Each row is a point on a tangle of strands that fork and nearly touch. The rows are in no order.
Two points are linked if the straight distance between their rows is under 107. Some points are linked to none.
K460: [ 16 -29  39 -22 -13  -5  40   0  -1 -13  -4   4   7  18  17  30   9  27
  -5   5  15 -21 -39  11 -17  26  -7 -12  11 -44  17   0 -10  37  21 -32
  37]
K946: [ 34  16 -11 -12   9 -19 -10   5   8  26 -25 -25  -6  -2 -45  37 -21  33
  23 -13  -3   2 -25  23 -35 -23   9  19  20  24 -25 -13   8  12   2 -11
  -8]
K544: [ 18 -36  31   2  -2  11 -16 -37 -15 -10  38 -19  25  13  11 -19   7 -14
 -23 -38   3  -8 -17  13  16  11  40 -25  -9 -15  29  19 -13 -24  10 -14
 -28]
K23: [ -7  37  10 -18  -6  26 -45  11   5  25 -27  -7 -14   5 -34  19 -16  -4
  15  34 -10   1 -13 -30 -25  20 -17  -8 -13  28 -58  28   4  -7  14   2
  28]
K232: [-13  -2   0 -22   1   1   0 -11 -13  -8 -24 -16  30  22   9 -10 -21  10
 -45   8 -14 -32 -11  41 -10  -8   8   5  14  -3   1 -15   4 -26  10 -10
  19]
K953: [ -2  11   2  18  20   3  -8  16 -21  17   7   5  25 -34 -27  -8  20 -25
 -11 -10   9  -2 -15  -8  17  -3  -6 -15 -26  -5 -19  -6 -15   1   2  -1
   4]
K149: [  4 -15  15 -36  21 -50  19 -19  37 -18  -8 -18   6  19  49  24 -39  18
   6  10  24  -2 -19  28 -15  -7 -27  10  13  -4  -7  15  14   6 -26 -34
  38]
K247: [ 15  13  33  -1  44  42   3  13  17  30  31  -7   2  27 -15  -7  44 -17
  20   1  39  27  -3   6  15  -1 -18 -12 -18  -3 -22 -42  24   2  -6  26
  -3]
K126: [-30  27 -12 -22  23 -11  43  15  23   0 -33   6  -5  -5  39  13 -18   0
 -13  12   3 -11   3   4  20  32  14 -22   2 -28  15  29  19  20  -2 -26
   0]
K771: [  1  -4  15 -25   8  10  -3 -31 -32 -23  -1  -2  13  16   0 -31 -12   3
 -10  10 -29  -7  10  35  -4   6   2  27 -17  16  51  22  -1 -14  34  27
 -12]
K951: [-30  -9 -16 -13  44 -19   5 -21   5  11 -27  -5  25  -8  35   9 -53   4
   9 -12 -19  -9  20  46 -16 -26  17  -5  16  29  44  -6  -5   8  -4  15
 -23]
K444: [-12  11  15  -3  -1 -11  20 -12  -9  -7 -17  -5  -5  -6  28   4   7  16
 -23   6 -15 -34  -6 -16  22  35  22 -34  -4 -29  25  32  -6  30   6 -37
   1]
K578: [ 21 -18  -7  17  -5 -12 -33   3  11  -3  -2  -8  19 -21  19  -4 -14   0
  20 -19 -11 -10  -8  -3  -1 -27  37 -45 -15 -13  11 -15  -9  24  -2  -7
 -28]
K520: [  3   1  11  23  36  16  15   0  20  51  44 -13 -10  31 -25  14  34 -28
  35  -7  46  36   4  -8  11  19 -17   2 -11 -29 -29 -22  13  -5  -7   0
   5]
K455: [-25  46 -13 -51  -9  -2  17 -14  10  41 -13 -11   0 -31  23   4 -25  -5
 -48  -7  -1   5   2  10   5  39  20 -25  51  19  45  13  18 -28  -9  -3
 -18]
K29: [-24  15 -17  -2  19  -7  34  21  40   5 -13  -4  -1   4  17  13 -25  10
  32  29  10 -13 -11   1  -4  19 -17 -40   6 -39   6  18  21  26  -5 -13
  32]
K487: [  4 -20  13  31   1  21 -15  -2  16 -23  23 -19  -1  26   6 -29  40  22
  21  26 -13   2  10 -43  30  15 -15  -9 -32  -7  10  11  10  -3   3  13
   5]
K308: [-25  -1   8  13   6  24 -10 -20  -6 -37  16  -2   9  -1  14 -41  22  -4
 -18  11 -20   2  14 -25  36  17  -8 -36 -36   6  20  21  -1 -13  25  22
 -14]
K755: [ 39 -15   5  15   0 -34  -7  -6   8   5 -20 -14  -3 -24  40  22 -15   8
  25   8   2  -2  -3 -15   8 -30  20 -44 -10  -6 -19 -27   7  54 -21 -22
 -12]
K845: [-27   8  53 -31  16  10 -14   9   3   5  26   8  23 -14  -9  -8  32 -19
 -13 -27 -10 -17 -32  20   7 -10  17 -15  -6 -31 -12 -43 -10  10 -25   5
 -20]
K657: [ -6  27   1 -16  10  25  20  40  -4  -3  10  43   6   9   4  -9   5 -23
 -25  16  25   7  -5   5   1  60 -11  10 -24   5  21  40  -9 -13  -5  19
  16]
K442: [ 32  -7  19  27 -11 -17 -48  -6  -5  24   8 -34 -10  -4  -4  11  17  -1
  27   7  19  37  -7 -55 -12  16 -24   7 -28  30 -44  33 -17  -4  -1 -30
  22]
K469: [-21   2 -19   6  24   0  -4 -21  10 -20   8  -6   8 -39   0   4 -12   7
 -15 -34 -53  19  18 -19  39  20  18 -12  -9  -1  43  38  -7 -11  30 -14
 -31]
K142: [-15 -22  -8 -24 -23  12  25   6   6 -22   3  -2   4  53 -13 -10   0  14
 -24   7 -16 -21  -7  17  -5  -4   5   3   8 -24 -11 -38  30 -34  18   2
  32]
K376: [  2  -4  43 -18  26  18 -11  -6 -30 -14 -16  18  13 -23   2 -18   6  -2
 -15   4 -15 -40 -11  34  11 -10  13 -19 -19  17  24 -19 -29  31  17  29
 -15]
K143: [-48  25 -25 -26   2  16 -18  38  42 -27 -11  15  -1  -6   3  -5 -26  -8
  -6  20 -29  17  -1  13 -15  17 -18   6  15  -3 -14   3  19 -19 -16  15
  20]
K216: [ -8 -12  11  25  -6   2  -8  -8 -18 -34 -14  29  -5 -29  39   0  14 -16
 -32 -25  14  16   9 -26  21  38  25   9 -21   4  29  36 -24   4   4  -3
 -32]
K643: [  0   0 -35  19  29 -31 -10 -12  -3  -2 -10   1  17 -28  11  14 -34   6
 -14 -32 -29  11  17   3   9  11  19   0 -32   3  46  34 -30  -5  23 -28
  -2]
K656: [-26 -16  26   3  15  22   7   2   8  -6  -1  14  -3   6   3  16  32   4
   4   7  -7  -9  -9 -34  38  51 -32   7 -22 -48   4   4 -13  28   9 -18
  22]
K925: [-11  23 -39   5 -10 -14  -4   3  -3 -19   1  16 -16 -14   3 -10 -16 -18
 -25 -21   1  22  26   9   3   8 -11  53  -9   1  14  25  -5  -9 -11  -5
 -26]
K174: [ 17  37  13 -12  10  -8 -37  31 -14  15 -29  -5 -16 -25 -17  -9   3  -4
  31  33  10  15  -3 -13 -20  26 -13   1 -31  44 -25  39 -21  12  19   2
  18]
K641: [-26  26  -6 -31  21   7   4 -12 -12   8  16  16  10 -46 -11  -1 -21  -9
 -16 -20 -42   8  21  31  -9 -15  -6  29  21  18  49   0 -12  11 -17  29
 -43]
K833: [-11  14  16 -32  13  47  13  23   2   3  15  15  12  10  -9 -11   2 -25
 -34   5   1  11 -23   7  20  76  -8  19   9  -7  12  14  15 -22  -1   7
  -2]
K541: [ 12  22  -5  -3  42  43  20  24 -17   0  19  24   4   8 -15 -25  16 -19
  -9  13  35  -6   2   7  26  21 -17 -17 -31  33  16  15 -20  -2   1  39
  15]
K103: [-12 -10  50 -26  21  20 -20 -34 -37  -9  -9  16  16 -25  17  -9 -17 -17
 -20 -18 -22 -12   4  30   3   5  23   1 -15  11  54  15 -13  19  21  25
 -25]
K605: [ 53 -10  39  -9 -22  17 -35  -2 -23  26 -12 -13  11  35 -21  24  18  26
  15  15   4  -8 -28 -40 -11 -16   2   0 -27  32 -40 -11   8  14  16   1
  10]
K546: [-30 -20  -8  27   5   0  27  -1 -19 -11 -29  35 -16   0  -3  14  28   7
  -3  -3   1  -6  13 -13  19  51  14  47  32 -23  14  32 -19   1 -32 -25
 -13]
K558: [ 35  35  22 -12  12 -49  -9  34 -11  20   3  16 -15 -42   0   0   6  -4
  27  22   7  27  -4  19 -18  19  11  13 -30  17  -6  31 -34  34   1 -12
   7]
K857: [ 41   3  26 -11 -15  -7 -41  11  -1  24 -42 -35  14  16  -3  32 -12  38
  27  36 -24 -19 -15 -20 -27  -9   3 -14  -3  41 -37 -28   3  29  -2  -6
  29]
K559: [-40   8  32  -5   7  -8 -33  24  16  27   4   0  36  -2 -10   1  24  20
   7  -2 -20 -27 -27   7  -9 -29  23 -29   0 -14 -11 -56 -12  13 -13   7
   5]
K948: [ 29  -4   3  -6 -13   7 -55  -3   6   4  -8 -39 -19  23 -34 -12  -3   8
  30  13 -18   7  10 -15 -12 -14  -3  49  -9  35 -51 -12  23 -32  10  10
  17]
K534: [ 23   8  15  16 -13  -3 -63  -4   3  25  -8 -11   5 -17  -3  18   4  -6
  15   4  -8  35 -15 -59  -2   0   1 -26 -35  34 -43  18 -10   5   8  -8
 -24]
K820: [-15 -40  -4   2 -23  28  -2 -38 -22  -2  14 -13  22   1  21 -11 -22 -18
 -33 -39 -23 -19   4  -1  10   0  37 -34  30  -7  44  20   1 -28  30  -1
 -12]
K834: [ 15 -15  -8  15  -6   0  27   8  10 -18  41 -18   1  -5 -42 -11  14  24
  -1 -15 -14  19  -6   3  -1 -14  -7  41  34  -8   8  11  15 -23 -10  -8
  -1]
K210: [ 10 -32  18 -13   4   7   1 -38 -17  -8  48 -21  29  30  -6 -31   8 -13
 -33 -31 -15   9   3  26   9 -10  18  19   3  -6  17 -11  -2 -44   6   5
 -27]
K350: [  9  28 -18   2  -4   5 -24   6   9  12  20   5 -21  19 -24 -16  -1 -23
  28   7  25  23  -2   5 -13  21 -20   6 -23   7 -19   8   3 -11  -9  30
 -32]
K240: [ 33 -15  34  -9  -6 -20  45   9   0 -34 -14  12  -2  18  36   6   6  35
   1  19  32 -21 -24  28 -30   7  17 -25   8 -13  23  11   6  40   5 -13
  17]
K704: [-10  23 -17  12 -24   8 -17   0  10  39  -8 -14 -12  -3 -38  24 -10   2
  17  16  -4  -2  -5 -45  -8 -10  -4  13   8  -4 -60   5  28 -17  10  -7
  22]
K607: [-19  -7 -25  54 -31   0 -16  -5  -1  10  24   5  -4  10 -12  -8  22  -1
  18   7  33   4   4 -42  -4   4 -17 -24 -20  -9 -17  15  -8 -27  -8   4
  17]
K973: [-15 -11   4  -5 -11 -15 -29  10  37   2 -16 -15  22   9  43   6 -13  12
  18  14  -4   1  -4 -11 -14 -45 -10 -27   3 -13 -19 -36  23   6 -26  -9
  21]
K858: [ 14  -5 -30  17 -14 -16  36 -14 -11   5  26 -19 -21 -24 -57  -5   2   5
   6 -28 -27   9  20   4   9 -38  -2  38  30   5   8  -6  10 -11   6   8
 -33]
K706: [  0   3  19 -21   3   8 -51  49   7 -33 -13  29   3 -14  30  -7  -6 -25
  -2   4   1  38 -14   9  -7  23 -21  14 -18  19 -24   4 -27   8  -9  -7
  13]
K599: [ 29   9  32 -25  21 -55  27   5  -3 -13 -27  -6   8 -14  38  -6 -16  19
   3  29  20  -1  -8  42 -25 -42   2  -3  18  39  -3  -2   7  23 -22  -1
   6]
K440: [  1   1 -36  23 -26   5  45 -11 -29 -15   0  22 -23  28  -3 -24   3 -11
  -6  11  27 -35  27  17 -14   4   1  19   9   2  26  19  -2 -14   0  25
  -6]
K188: [  5  18  16  18  43  18 -23  -7   5  50  38 -24  38  -6 -21  -8  13 -33
   3 -12  24  40   0 -14  -3  -9   8 -43 -14  27 -28 -14   0 -34  -6  21
 -19]
K685: [  7  32 -23   6 -19 -18 -52   1  23  20 -12 -12 -13 -29   2  24 -18   9
  21   2  -1  32  -6 -25 -21 -14  -7 -24  -3  20 -30  21  -2   3 -14 -22
 -14]
K124: [  7  -6  26  -4 -23   1 -25  19   8   9   9  23   5 -15  25  11   0   8
  18  47   8  -6 -23 -19 -10 -23 -26 -55 -10   5 -28 -31 -22  30   1  -2
  66]
K93: [-12 -12  23  15   3   3   7 -20 -29  -8 -26  31 -21   2  20   5  29  -7
 -16 -19  22 -10   8 -10  26  63  40  21   9 -13  29  35 -30  10 -15 -15
 -40]
K663: [ -5 -24 -18  21 -28  19  49 -13 -24 -15  37  19  -8  17 -10 -26  25 -23
 -26 -14  13 -16  19  -3  -3   1   2  10  31 -12  22  17 -10 -17 -23  24
 -32]
K30: [ 11  -9 -15  34  -1 -23  29  15  -6 -10 -27  19 -14 -11  53   5 -13  -5
   4  26  44  -8   5 -11   4 -11  -8 -23  -2   5 -17  11   0  21 -18 -19
  28]
K75: [ -5  29 -52  16 -27 -25 -11 -14  24  15   0 -18 -57  -6 -38  12 -31  -2
  24   9  -2  14  23 -20 -14   5  -4  28  -4  10 -49   9  13 -23   3  -4
  21]
K608: [-11 -42   2  -6 -15  48  21 -36 -37 -23   1   5   1  22   5 -17   1  -4
 -23 -16 -30 -37  19   3  30  -5  19 -32  18  -2  45  13   7  -8  54  19
  -7]
K336: [ 24  10 -28  -9   3  -9  36 -12   2  20  15 -16 -25 -24 -74   0 -34   6
  20  -5 -34  12  20  13 -10 -19   6  36  27  38  21   3  12 -14  17  35
 -25]
K838: [-19  21  -3 -41  -6   6 -46  29  24 -25 -24  22   1  -8  29   7 -27  -4
 -28   0 -13  32 -11  19 -10  35 -13  30   8   8  -5  15  -4 -14 -10 -20
  13]
K483: [  7  30 -13   7  10 -17  11  25   7  27 -27   9  -5  -9   0  10 -19  14
  34  40  18 -18 -18 -11  -8  23   0 -50 -24  -9  -2  14  -1  39   6  -4
  27]
K679: [  3  15  27 -14   0  -7 -20  -1 -10 -32 -14  37  -1 -47  40   5  -5 -32
 -41 -20   5  20 -13   0  12  31  30 -12 -23   6   2  10 -26  14   2  -4
 -23]
K100: [ 31 -13   0   0  -9 -22 -15   7  22 -12   1 -15 -14   2  -3  35   5  36
  26 -20 -16  11  -6   0  -8 -14 -28  50   4 -24  -1 -10   2  33 -10 -40
  19]
K703: [ 14 -34  -3 -27 -29  -1  18 -37 -19 -16  15 -20  -2  37 -11 -16 -10   2
 -42 -26 -14   4  -5  34  -2  14  24  25  23  -2  22 -12   9 -39  31  -9
 -20]
K306: [  2  13 -43  28 -17  10  22  10 -17 -12 -13   2 -20  10 -18 -17  -8  -1
  -2  22  20 -24  16   2 -11  -9 -17  21   5  11  -6  13   7 -21   0  16
  42]
K357: [ 22  50 -27 -19  15 -28   9   7  11  27   4  -3 -19 -22 -35  24 -27  17
  24 -16  -5   2   0  37 -15 -15   7   9  12   7  22   5   3  17 -16  -9
 -32]
K763: [-22 -20 -23  -7  18  -5  15 -22   2   2 -13 -19  12  -6   1   0 -37   6
  24 -17 -41  -6  22  30 -10 -47  16 -11  37   9  28 -30  20  11  16  27
 -35]
K824: [ 19  25  13 -21   7 -33   9 -11 -19  -1 -17  -3  12 -39  14  -7 -21  15
 -11  -3   0   1   6  50 -29 -48   6  16  19  31  36  10 -11  27 -14  -4
 -17]
K387: [ 13 -24   9   9 -35 -15 -21  16  19  24   1   8  16  14  33  20   0   5
  33  -5  11   1  -7 -42 -11 -39   1 -21 -12 -32 -13 -42  16  15  -8 -22
  34]
K328: [ 39  -6  24   9 -31   0 -49 -19 -12  21   5 -36  -5  30 -19   5  10  13
  27   9   7  11 -19 -32 -31 -14  -7  26 -14  25 -45  17  12 -18   3 -13
  15]
K192: [-10   2 -30  10   2  23 -19  11  -2  37   1  -8  16  18 -50  -8 -12  -9
  18  12  -7 -16  -6  -4   0 -10   9 -28 -12  18 -20 -25   2 -36  24  34
   6]
K76: [ 14   2  -8 -32  14 -23   7 -11  -3  -6 -38 -14   5  13  26  16 -37  13
 -39 -10  -2 -10  -5  48  -5  -3   7  38  21  11  15   5   4 -19  -1 -36
  16]
K620: [ 18  -7  -4  -7   0 -16 -26   7   7 -24 -33 -12  -5  -4  30  21 -15  18
 -15  -7 -32  -2   2  -2  10  -4 -18  51  -9 -14 -10  -5   0  27 -16 -46
  24]
K528: [-28 -32  37   3   0  15  11 -33   6 -12  -4   5 -11  46  -3  18  37  28
  15  27 -11 -15   6 -26  17  63 -32  40   8 -42  26  12 -22  11   4  -8
  26]
K228: [-11  -7  10   5  17   9 -13  15   4   0   2  -4  -7  15 -18   3  23  -6
  24  10   1  -1  -1 -18  25  22 -45  40 -32 -35 -24 -16   1  13  10 -10
  32]
K519: [ 28 -27  17  39  25  14  -8   8  13   2  21 -44   4  31 -14 -18  33  13
  24  17   2  28  11 -35  14  -5  -8  22 -11   8 -16   1  25 -30   5   3
  31]
K809: [ 14   2 -41 -14  12 -34  55  -1  26 -22   2 -16 -16  13   4   3 -32   6
   6 -10  28  -1  19  30 -16 -34 -10  28  38  17  -2   4  42 -21 -33   6
  -9]
K896: [ 22   8  -7  11  25 -57  29  -4  -8   2 -29   3  -4 -42  50   8 -21  -6
  -1  20  13  -3  11   2  12 -15  18 -28 -15   7  -6  11  -9  33  -6 -25
   1]
K260: [ 31 -39  18  26 -32 -26  -1   0  12   0  -4   6  -8  -4  48  40   9   2
  30   0  12  -3   2 -34   2 -22   2  -9  -4 -38 -18 -37  -6  59 -15 -29
  16]
K600: [ 12 -13  26  -4  22  21   5   0  10  -7  34 -14  10   5  -9   2  17   8
 -27 -20 -18  36 -16   4  32  24   0  48  19  -7   8  12  12 -28 -11 -31
  -8]
K672: [-21  -7 -27   6 -38  32  10  20  12  16  24  37 -32  42 -14  -4  23   3
  34   2  23 -19   4 -42  22 -33  -5 -12  -4 -14 -19 -46  22 -25  14  15
  24]
K97: [-21 -10  -3 -13 -36  33  31  31   8  -2  34  37  -7  24  -2   2  31 -14
   5 -23  26 -13  -6  -9  -2 -31  -6 -11  20 -40  -8 -42  24  -8  -9  12
   2]
K135: [-40  37  -7 -62  15   3  24 -16  -3  31  -8  17  15 -24  14   8 -37  -3
 -45  -4 -31  -5  25  35 -14  16  20  11  25  16  60  11   3  -5  -3  24
 -29]
K780: [  7 -16  12  -4  33  44  20  33  11 -11  27  -1  27  15 -18 -18  12 -20
 -24  -4  -7  19  -3   4  26  24  -1  20   6   4   8   8  19 -30  -6  20
  -5]
K956: [  6  52 -18 -11  11 -38 -37  10  31  27  -5   6 -13 -38   1  25 -30  18
  18  -9  -2  25  -2  26 -23 -23  -3 -29   7  32  -4   6 -19   7 -30 -18
 -24]
K207: [-39   1 -25   5 -13   0 -16 -18  12 -31  20  -1   3 -10 -10 -39  -5 -13
 -14  18 -42  14  19 -14  12 -10 -11 -15 -22  -1   2   2   2 -32  16  21
 -12]
K933: [-34   8  -9 -10 -21   9 -41  18  38 -15   4  -4   8   5   9 -15 -13   3
   4  19 -16   8   2   5 -28 -30 -19   3  13  -4 -29 -22  16 -30 -21   5
  39]
K904: [ 39   8  -7  16 -12  -4   5   4 -20  16 -19 -10 -16   5 -34  12   3  10
  20  -2  21 -12 -20   5 -16 -11  -1  19   0   1 -18  -5  12  24   7   1
 -16]
K686: [-10  -8  18  38 -16  20  13  -5 -22 -22  -2  23 -22 -16  -1 -13  60  15
   3   3  23 -23   6 -24  26 -13 -14   6   8 -14   2   7  -2  24 -18   6
 -19]
K475: [-15  14  22   9  -3  -8 -31  25  -3  30 -22   5  21 -30   5   4   9   4
  -6  36  -7 -18 -21  -2  -9 -34  -3 -34   4  23 -44 -46 -22  15 -11   2
  28]
K435: [  1 -34 -29  -1 -17  -8  33 -20 -16  -7   3 -27   6  16 -25 -11  -5  10
  10 -31 -14 -11  23  12 -19 -55  18 -26  33  -7  11 -35  23  -4  35  24
 -29]
K31: [ -9  22   7 -15  -2 -28 -19  31  13 -32 -21  43  -8 -30  49  10  -7 -24
  -4   8   4  30  -9   8 -12  22  -2 -20 -30   0 -14   6 -30  32  -2 -16
   9]
K764: [ -5 -21 -32  58 -28   1   8  22  -1  -7  -7  32  -3 -10  23   7   2 -14
  -3  -1  45  -5   4 -22  -7  -6   1 -25   4  -7 -10   9 -19   0 -24  -5
  15]
K888: [-31   5 -46  40  17  -4  27   2  -5  -6  15   8 -12  -1 -28 -16  16 -34
  -4  -4  11  18  27 -24  23  35 -13   9 -23  -2  -8  14 -10 -27   4  20
 -13]
K590: [ 39 -23  16  18 -14  -5  35   6 -20 -27 -21  16  -1  11  28  -2   9  19
  -6  -8  23 -25  -4  19 -10   4  38   0   8  -7  42  25 -10  31   9  -3
 -17]
K299: [-24 -49  18   4 -26  17  22 -29 -16 -20  -6  12 -12  55   0  24  53  46
  11  15  -4 -38  12 -32  11  23 -19   2  20 -35  23  -6 -25  15  -5 -18
  37]
K79: [ 15   3 -10  -3 -27   2 -32   3   4  -8 -24 -27 -12  29 -20  -6   2  24
  17  23 -29 -19  15 -21  -9 -30  -9  27 -12   9 -31 -43  38  -7  11  21
  33]
K54: [  3   1 -26  11  -9 -13   7 -15 -13 -16 -39  -4 -12  -5  42   7 -23   1
 -40 -12  -1  -3  17   8  14 -16  -3  48  11  -5   8  18   4   2  -8 -37
  -5]
K707: [-16 -11 -28  60   7   5  11 -26 -17  22  28 -14  -2   2 -29 -25  30 -18
   7   1  20   9  24 -32  22  -4  -3 -20 -15   8  -4  12 -10 -35  11  17
 -13]
K139: [  3  37 -58  18   0 -30   9  -4  11   2 -24 -17 -30 -19  -7  -4 -39  -3
  10  12  11  -7  38   3 -20 -17  -2  23   8  21 -15  28  18 -24  -4  -1
  31]
K877: [ 14 -19   0 -14   0  17  17 -24 -22 -33  17  -1 -11  57 -23 -41  14   4
  -4  11  -4 -18   7  35  12   7  -7  11 -31   7  17 -13  -3 -22  39  34
  -2]
K871: [  1  14   4  -6  30  22 -21   0   0   2  20   4  -5  16 -17 -29  16 -34
   6   3  10  17  11  18  22  -2 -19   3 -34   8 -21 -30  11  -8  -1  44
 -32]
K897: [ -1  -1  21 -30  18 -39   4   0  30 -14 -10 -26  18  10  20   6 -20  31
  13  11  21   2 -22  40 -43 -32 -26   4  36  21 -24 -18  16   6 -37  -6
  28]
K73: [-31  26  -8 -34 -22  26 -12 -13   5   6 -20  -2   8 -15  29  -3 -16 -17
 -51  -6   0   3 -14   2  11  40  17 -42  33   0  12  -5  21 -28   5  -1
 -15]
K351: [-33 -27   9   8 -34   7  43 -19   2 -28  -3   1 -22  30  13   8  31  31
  -2  14   6 -24   5  -9 -10   4 -20   8  47 -41   7   3  11  15  -7 -15
  19]
K944: [ 34  -5  15  19 -18   7  18  11 -18  43   8  17  -3  -5 -27  30  12   0
  24  -3  45 -11 -42  -4  -8  -8   7 -27  -1 -12 -34 -20  -8  33   5  -4
   1]
K384: [-37 -25  19  32   2  21   7  -7 -16 -19 -17  47 -19   1  -5   6  50  10
  18  13  19  -8   7 -22  21  24 -22  30  26 -25   0   8 -26  16 -40  -3
   0]
K141: [ 13 -31  22   8 -13  13 -13  -1 -11 -17  16   4  17   1  19  -7  19 -15
  -4 -38   3 -32  -9  -9  16 -27  39 -35 -12 -29   5 -16  -8   4   2  -2
 -18]
K33: [ -3  -7  34 -16  -9  20  18  21   0   4  45  25  16 -10 -19   1  33 -21
  -6 -32  21   2 -26   6   0  -5 -11   6   7 -41  -8 -25   3  16 -26   0
 -10]
K298: [ -4 -27  -1 -23 -30  11  47 -24 -27 -24  24  -1 -21  60 -22 -27  17  -3
 -38  -2 -11 -25   4  25   6   7   6   6   8 -12   1 -19   8 -25  36  10
 -11]
K669: [ -3  25  20 -10  33  27   0  28 -27   4  -4  26  21 -30 -18 -24   9 -19
 -21  10   0 -18 -12  20   9   6  -6  -9 -18  27   8  -2 -25  17  -4  32
   2]
K383: [ 11  36 -54  -7   1 -23 -21  18  13   1  10  12 -18  -6 -13  -2 -23 -29
  22 -14   6  34  27  10 -22  20  -8  29 -23  21  10  28  -7 -19  -6  20
 -27]
K655: [  9   4  -1  29   4 -10  27  23 -23  27  -5  13  -2 -46 -16  13  11 -14
   0   1  19 -23 -19  -8  18  -3  10 -30  -6 -22 -30 -14 -19  43   2 -15
   7]
K461: [ -2  10  -4   5  32  47 -12  -1 -16  52  16   1  25   2 -45  -5  -2 -28
   6   6  15   6  -1 -13   2  -5  -4 -34  -5  49 -11 -15  -4 -32  10  59
 -17]
K990: [  3 -15 -27   8 -30  17  19   0   2  29  30   1 -19  50 -56 -13   4  -6
  25  18   9 -14   0 -19   6 -17  12 -19 -20   2 -25 -37  18 -49  27  29
   5]
K267: [ 37  27  25  -2  -3 -36 -11  -1 -22   2  -1  11  -9 -48  12 -11  -5  -6
   7   8  13   1  -8  37 -21 -26  17  -4 -13  12   5   2 -25  43  -7   3
 -27]
K622: [-24   9 -16 -11   1  -5  -1 -29   4  -8 -14 -14 -14  -8  28   6 -10   4
 -21 -18 -40 -13  20 -15  34  39  36 -28  -6 -26  37  29   2  10  27 -24
 -37]
K346: [ 23 -12  19  15  48   9 -22  14  28 -12  25 -46  17   8  -5 -15  19  14
   3   0 -24  46   9  -2  22  -2 -11  41  -6  12  -5   4  10 -28  -7 -17
  19]
K61: [-55   3 -24 -14  -9  18 -11 -19   8 -12  -4   6  16 -19  18  -9 -29 -19
 -42  -6 -49   9  16   1  19   0  11 -16  14   1  10  -9   7 -31  11  12
 -28]
K495: [  6 -21  27 -26 -15 -23  26 -24  24  -8  -2 -16   7  17  29  30 -21  24
 -10   3  20   4 -29  26 -32   6 -27  10  31 -39  11   7  -7  15   1 -41
  41]
K146: [-12   7 -43  -1  28 -23 -14   7   9  -3 -27  17  17 -35  24  19 -55 -14
  -2 -40 -17  21  20  20  -8 -13  14  -9  -9  20  31  12 -21   0   3  -3
 -14]
K333: [ -3 -16   6  14 -25 -11  19  -7  16 -17 -10 -17 -20  12   2  19  25  35
  31   5  -3  -8   4 -23 -15 -15 -30  24  26 -40   0 -15  19  40  -8 -10
  12]
K253: [ -1  15  -8  18  30  -3 -20   4  17  37  50 -22  12   5 -21  -2  19 -31
  10 -19  26  57   3 -22   2   3 -12  -4 -18  -1 -37 -11   4 -40 -16  -2
   5]
K515: [ -1 -33 -33  20 -34   3  57  -8 -17 -16  21  -7   5  11 -10 -15  13  -9
 -16 -29   2 -20  22  -2 -12 -42  14  -6  48 -15  11 -10  16 -13   2  14
 -21]
K788: [-13  10   3  -7  32   8 -24  20   8   8   8  -4  27 -30 -20  -1  -9  -4
  -1 -22 -31   5  -2  29  -6 -15   2  26  19  27  16 -20 -18   6 -11  23
 -40]

A fork is a point with three links. Follow the links from the first point to the second and name the forks in between, in order.
K31, K103: K755 K544 K298
K79, K578: K328 K669 K298 K544
K541, K990: K669 K298 K54
K641, K328: K600 K669
K946, K608: K669 K298 K544
K336, K188: K600 K669 K298 K54
K30, K780: K755 K544 K298 K669

A fork is a point with three links, a tip a point with one. Leave the first point through the second and follow the links. Name the first fork or tip that comes.
K143, K838: K686
K475, K559: K54
K384, K546: K755
K495, K149: K483
K871, K247: K124
K953, K655: K328
K146, K951: K590
K788, K641: K600
K519, K487: K788
K442, K534: K669
